Points on a hilly landscape, in no order, each with its height.
A climber steps from a point to the highest of its 3 nearest points, and stops where none of them is higher. Distance is the straight distance between rows; heights are no part of it.
z895 (h 858): [  8  -5   4   3  11   9 -14  -8  -8   2 -15  13   0 -28  -3   2 -19  11
 -24   7 -16  -9 -26]
z797 (h 302): [  9   3 -12  -5 -11 -15  10  15  16  -4   2 -22  -4   1   3   0   4 -13
  -8  12  27 -26   8]
z452 (h 715): [ 12   5  16  -8   0 -32  15  10   1  11  -1   2   4   6   6  15  -2   1
  13  -1  19 -12 -29]
z773 (h 807): [ -5  -3  38  -9  -6   5  10  -5 -26 -23  23  -5   6  -9  -8  13 -29  34
   3 -30 -51  55   4]
z796 (h 498): [ 28   4 -13  -7 -28   0  38  27  -4 -21   7 -10  13  15  10  12   2 -26
   6  18  34 -13  17]
z75 (h 445): [ 10   5  -9 -19  -3   4   8  -1  16  -1  -3  -6  -3 -16   6   5  -3  -7
 -22  28  16 -10  -1]
z701 (h 524): [-21  -9  -5  26  12  25 -28  14  -5   8 -14   3 -11  12  -7 -17  10  23
  -7 -17   5  -7  30]
z364 (h 779): [-11   0  35 -11  -3  -6   1 -35 -14 -21  17  -9  -4  -1   6  10 -13  23
   7 -29 -32  40 -27]
z192 (h 480): [  0 -11 -11  23  -7 -11  26  29   9 -20   5 -13  -5  19   6 -16   4 -44
  14 -13  22 -31  29]
z779 (h 626): [ 32  21 -12 -14 -29   4  38  14 -17   1  -9   6   9   0  13  20   0 -23
  -2  28  31   0  -1]
z422 (h 489): [ -6  -8 -10   1   9 -26  -5  16  10  14  13  -6  -7  21 -16   6   0   0
  17 -24  11 -20  13]
z107 (h 673): [  0  -3 -21   2 -14  15  17   1  -5   3 -36  15  13  -5  13 -15  17 -28
  -6  15  25 -12  33]
z551 (h 643): [  2  -5 -12 -17  10 -27   8  10   3  16  -8   9   9  -2   3  16  -8  10
   8 -13  14 -23  -2]
z448 (h 644): [-11  -7  -7  -1   5   4 -19 -17  -1   8 -19  18   1 -14  -2  -6   3  15
 -17   8  -9  -1 -11]
z105 (h 370): [ -2   8  -3  10 -16   0 -11  -3  11   8   5 -20  -2   8  -5 -18  24 -20
   4  10   3  -6 -12]
z483 (h 297): [ -2   3   4  -7  -1   3 -17 -17  11  -1  18 -12   3   5  -7  -7  13   8
   0   6 -29  19  -4]
z610 (h 426): [  2  -9 -24   4   7   4   9  14  -5   6 -29  21  -4  -4  14   1 -13  -4
  -2  -6   6 -26  20]
z685 (h 887): [ 17   5 -14   1 -26   4  35  11  -8   0  -5   2  16  12  10  -6  13 -33
   8  10  30 -19  25]
z24 (h 44): [-12 -15  14  -9  -6  14 -27 -10  -3 -10  38   5  -5  26 -11  13   4  21
  18  -1 -34  32  -6]
z973 (h 438): [ -8 -10   0  -9   6 -18 -21 -14   5  19  14   8   1   6 -10   6   6  12
  12 -15  -5  13 -21]
z749 (h 742): [ 24  16  21 -12 -11 -15  29   1  -6   5  -7   2  13   1  24  29  -3  -6
  -4  13  23   1 -27]
z319 (h 570): [ 22  11  -5   3 -23 -13  32  14  -2   3  -7  -4  15  14   5   4  -1 -21
  13  19  30 -12 -13]
z954 (h 691): [  5   3  -6  11 -15 -10  21  10   3  11  -1  -5   5  18  -1  -9   7 -32
  12  11  23 -21   8]
z236 (h 414): [ 20  19  10  -6  -6   1  -2 -15  14 -11   8 -28  -8 -19   0 -12  -3 -10
  -9  14 -26  12 -14]
z11 (h 784): [ 11   1  11  -6  12   0   1 -15 -22  -6 -26  20  -4 -29   7  17 -26   9
 -28   9  -3  -7 -32]
z286 (h 806): [-10 -13   3  15  10  48 -29   2 -13  -8  -2   9  10  -3 -17   4  -2  40
  -5  -3 -50  29  -5]
z112 (h 284): [ 33  13  -7  17 -41   7  39  26 -12 -15   3  -3  12  18  18   7   1 -25
  16  29  43 -13  -6]
z674 (h 321): [  7   1  -3  -3   5  22 -15 -27   6  -4 -11   6  -2 -24   1 -14  -9   2
 -18  19 -27  10  -3]
z165 (h 108): [ -5   9  12  -1 -12   9 -18  -1   6  -8  34 -28 -10  11 -18   8  13   7
  15  12 -27  17  -4]
z738 (h 499): [-18   1 -10   9   5 -10  18  11   3  12  -5  -1   9  25  -1 -17  10 -30
  18 -19  14 -16  37]
z826 (h 475): [-14  -3   1  -5  12  -7 -31  15   5  10  27 -12  -9  14 -15  11  15  20
   6  -5   4  -7  12]
z217 (h 101): [  4   4  -3 -12   1  11 -16 -29  12   3   7  -4   4 -11   0 -15   6   3
  -8  16 -20  19  -4]
z985 (h 588): [ 13   0 -21  -7   3   4   7  12 -10   0 -23   9  -1 -23   6  15 -24  -3
 -19  24  13 -17   0]
z863 (h 435): [  3  -7 -19   1  13  -5  19   9  -6  15 -27  34   9   1   7   8 -13   1
  22 -13   6 -16  10]
z571 (h 610): [ 11  -3  14 -14   6  -2   7 -37  -5  -2 -13  13  14 -23  13  -4  -3   7
 -12   1 -13  21 -27]
z877 (h 519): [  0   3  27 -12  10 -23  -1 -22  -1  -3   6  -3  -1  -7  12  15  -8  12
  -4  -9 -17   8 -36]
z754 (h 308): [  5  -8  -6   6   9 -11   4   0 -20  12 -31  29   6 -14  -3  10 -15  13
  -1 -11   6 -17 -22]
z326 (h 512): [ -8  -6 -17   3   7 -15  11  21  14  -2   8 -11  -8  14  -2  -6  -1 -20
  15 -18  17 -22  31]
z242 (h 826): [ -3 -13 -14   2   5   5  21  28   4 -18 -15   0  -6  -4  15   3  -8 -16
  -1  -5  20 -28  39]
z987 (h 850): [-11   2   0   7   6  38 -26 -14  11   0  -6  -6   0 -12  -2 -25  15   6
 -25  21 -17   6  21]
z398 (h 520): [-19   0   3  14   4  11 -12  14  10  -2   5 -24 -14  -4   1 -17  28   9
 -19   9   9   4  44]
z853 (h 717): [ 18   5   2 -10  -3  -9  28   6 -13  10 -16  26  16  -4  15  25  -1  -1
   2   9  21  -2  -5]
z764 (h 734): [  0  -3  24  -8  18 -14   8 -12 -22  -9 -26  22   5 -29  15  20 -16  11
 -20  -9  -1  -3 -41]
z819 (h 680): [ -4  -3   8 -10  12   4  -6 -27  -2 -10  14  11   3 -16  -4  -5  -7  19
  -1  -7 -36  27 -19]
z152 (h 589): [  5   7   6 -10   1 -23  -2  -5  11   8  15 -16  -2  -2  -2   8   2   0
  -1   8   7  -5 -18]
z786 (h 493): [-14 -10  -9   3  15   1 -16   5   3   6  -1   7   0  -8  -9  -5   3  22
  -8  -9  -2  -6   0]
z25 (h 417): [ 20  -2   2  29 -21   3  40  27  -4 -39  12   0  15  27  15 -11   2 -49
  22   3  22 -24  36]
z691 (h 473): [-16 -14  -4 -13  15  -6 -25  -4  -1   9  16  20  -1   8 -15  15   4  27
   2 -13 -10   8  -5]
z419 (h 563): [  6   7   6 -21   7   7   1 -22   2 -13  -4  -5   2 -29   3  -3 -15  -1
 -24  18 -22  17  -8]
z769 (h 503): [ 34  23  31  -8  -8  -9  14  -2   2 -24   5 -30  -7 -19  22   9 -27 -19
 -11  25   4   5 -34]
z533 (h 481): [ 18  20  19  -3 -13  -9   4 -30   8 -13   6 -23  -9  -6   8 -12  -5  -4
  11   6 -26  24 -33]
z910 (h 720): [-30 -27  -7   4  11  27 -45  -3  -9   8   4  27   1  14 -12   0  10  29
   1 -13  -5  13   3]
z416 (h 138): [  2  -3  13  -1  -7 -18 -12 -32   8  -1  20  -9  -8   8  -7  -5   4   3
  12  -4 -20  28 -31]
z327 (h 584): [  8  -2 -26  -1  -4  15   6   6  -9   0 -30  11  -1 -18  10   0  -1 -17
 -21  21  20 -15  20]
z370 (h 425): [-26 -11 -12   5  10  14 -26 -10   5  20 -16  13   1   3  -5 -17  14  10
  -5 -16   1   3  13]
z882 (h 462): [ -2  -8 -23  -1  10   1  18  12   1  11 -23  25  11   3   3 -12  -2 -15
  16 -20   6 -16  27]
z237 (h 453): [-13   2  -9   0   4   2  -4   9   9   9   1 -11  -7  -1  -4  -9  13  -2
  -8   2   9 -15  32]
z889 (h 497): [  2  -2  22 -14  22 -29   4  -2  -5   4   5   0  -1 -20   4  25 -12  21
  -5  -9  -1  -1 -23]
z195 (h 786): [-15 -10   0   3  10  14 -25 -38  -1  -4   4  20   8  -5  -1   0 -10  27
  -5  -9 -26  30 -24]
z93 (h 531): [-13  -2  -3   9  -8  -6 -23  22   7   2  24 -26 -13  19 -17   0  16   2
  14 -10  11  -7  10]
z645 (h 479): [-22  -3 -11  15   4   6   6  10   6   4  -2 -10 -13  10   8 -31  19 -26
  -9  -8  23  -3  47]
z759 (h 662): [ -5 -15  22  18  19  18 -15  -8 -18  -2   8  20   1 -15 -20   6 -23  40
 -11 -14 -43  14 -32]
z68 (h 625): [  5  -3   5 -12   7 -10   3 -14  -3  13 -12  14   4 -18  12  13  -4   8
 -14   7  -1   3 -19]
z38 (h 181): [ -5   3  -3   0   8  21 -18 -13   8   2   6   1   8 -16  -6  -7   4  15
 -14  14 -37  22  -3]
z212 (h 374): [-19 -15 -17  -2  14  -2  -4  -4  -7  18 -16  25   8   4  -7  -3 -12  17
   1 -19   2  -6  -6]
z731 (h 647): [-21   2   7   8 -14  12 -38   2   8   4  23 -12 -11  23 -20  -4  25  -3
  12   2   1  10  15]
z642 (h 573): [ 12  -1 -24  -5  -8  13  32  20  -6 -27 -14   6   5   6  12   6   1 -28
  -6   6  24 -16  41]
z191 (h 229): [ 12  13   2   8 -17  10  -5  -4  21  -8  21 -37 -13  -7 -12 -10   9 -15
  -1  23 -18   2  -8]
z848 (h 686): [  3  -4  26 -14   3 -20  23 -17 -20   7 -20  23  10 -13  26  13  -7  12
 -11  -3   4   6 -34]
z632 (h 466): [-23 -12 -13  -5  15 -15 -28  17   6  22  11   8  -7  26 -14   6   0   9
  26 -32  14  -7  22]
z415 (h 439): [-22 -11 -20   8  14   1 -25  12   2  17  -8  15  -7  12  -3  -3   2   9
   7 -30   4  -9  22]
z262 (h 585): [ -2   2  -8  16  -7 -14   7  14  13   7   4 -16  -2  18  -7 -11  10 -18
  11  -1  19 -21   9]
z860 (h 411): [ 20  18   8 -11 -14   6  13 -37  10  -3  -2 -10  -5 -16   7 -13   6 -19
  -7  22 -10  18 -18]
z404 (h 450): [ 16  14  26 -10  -7 -12   0 -16   2 -17  24 -26  -7 -10 -11 -12 -11  13
   2  -4 -44  35  -6]
z175 (h 217): [-21   7   0  22 -18   3 -19   8  14  11   9 -23 -13  22 -21 -25  24 -23
   8  -4  18  -7  10]
z515 (h 630): [ -7 -12  -2  10  21  22 -32  10 -13  13  -6  12   2  -6 -20  -1 -11  32
 -17  -6 -24  -5 -14]
z620 (h 483): [-26 -13  -8  30  17  23 -34  20 -15  10  -6  15 -12  17 -14  -3   0  32
   3 -29  -6 -12  20]
z413 (h 578): [ 24  21 -19 -11  -4  16  29  19 -13 -20 -17   4   7 -11  14  35 -14 -10
 -15  27  28  20  -8]
z650 (h 704): [ 32  18   8   1 -27  -8  35   9  -8  -4  -7   2   9   8  21  20  -1 -16
   3  28  30  -4 -33]
z906 (h 855): [ 16   9   9 -12   4  13  -3 -32   3 -11 -11   3   3 -34   8 -18 -20  -5
 -22  22 -28  21  -2]
z493 (h 272): [ -2   8   1   9 -20 -11  -8 -12  12  11  10  -8  -5  13 -19 -11  15 -13
  20   3   5  -4 -20]
z235 (h 447): [-27  -6  -9   3   6   5 -23   6   5  21   0   5  -4  22 -10  -7  13  -2
  13 -21   5   1  34]
z583 (h 861): [-12  -4  25   9   0  33   9 -14 -28 -21   5   7   8 -19 -11  -2 -41  41
  -5 -34 -55  47 -14]
z990 (h 513): [  0   2  18  -9  13 -16 -10  -2   6  -3  26 -15 -12   0  -8  20   0  22
   5   0  -8   6 -25]
z476 (h 468): [ -8  -6 -18   0   8 -12  -2  15   8   7   7 -12  -8  -2   0  -5   2  -6
  -3  -5  14 -23  16]
z29 (h 738): [ -3  -8 -19  13  -1  14  24  13  -4 -14 -28  10  -8  -3  18 -12   2 -29
  -4  -4  21 -16  49]
z294 (h 655): [ 14  -1 -14 -14  -7   0  26   3  -7   5 -19  13   9  -4  10  13  -1  -8
  -4  18  24 -11   9]
z51 (h 452): [ 18   3  -9  -2 -10 -22  42  19   2   8  -1  12  15  11   6   9  -8 -15
  14  -3  20 -17   7]
z616 (h 809): [-26 -17   7  -4   1  22 -43  -3   2   8  18   9  -4  34 -10   2  16  20
  11  -1   0  17  19]
z405 (h 575): [ -3  -5   4 -11  12 -11 -15 -12   3   4  19   1  -8 -12  -4   7   0  24
  -3  -3 -17  11 -16]
z658 (h 553): [-21   0  -7  18   6  30 -21   6   0   8 -13  -4 -16 -14  -3 -21  14  11
 -18   4  10   2  40]
z94 (h 764): [ -9  10   5  26 -13  11 -22  15  18 -16  23 -43 -13   4 -15 -15  32  -9
   0  16  -7  -5  14]
z128 (h 509): [ 15  19  37 -16   6 -21  13 -13  -2 -17   4 -22  -1  -8  18  11 -14  -3
 -10  -4  -7   8 -41]
z640 (h 507): [  8  16  26  -8  -3 -19  13 -24   0  -6   4 -12  -9   0  13  -4   2   1
   5  -3 -14  16 -45]
z662 (h 482): [  4   1 -12  -3  13 -22  26  15   5  12  -7  18  15  21   1  -3  -3 -19
  31 -20  10 -16  18]
z194 (h 514): [ -3   3 -13  17  -7 -19  20  24   8   1   4  -7   7  30  -8 -12  -6 -32
  31 -19  21 -27  12]
z872 (h 467): [ -6   3   1   1   2 -10 -21  12  15   3  26 -22 -10   9 -19   7  15   9
  12  -3  -1  -7  -6]

Call two points neighbours if one is among the 3 nearest of the other. Go from one point of each pair to the other, from neighbour to neighbour, staying as high as possible. Name the lowest point that can't be avoided.
z616 and z895: z645
z195 and z685: z990
z242 and z685: z107
z242 and z749: z327
z987 and z616: z620
z583 and z195: z819
z906 and z895: z419

For each start below, name the point where the climber stops.
z754: z895
z192: z685
z889: z895
z235: z685
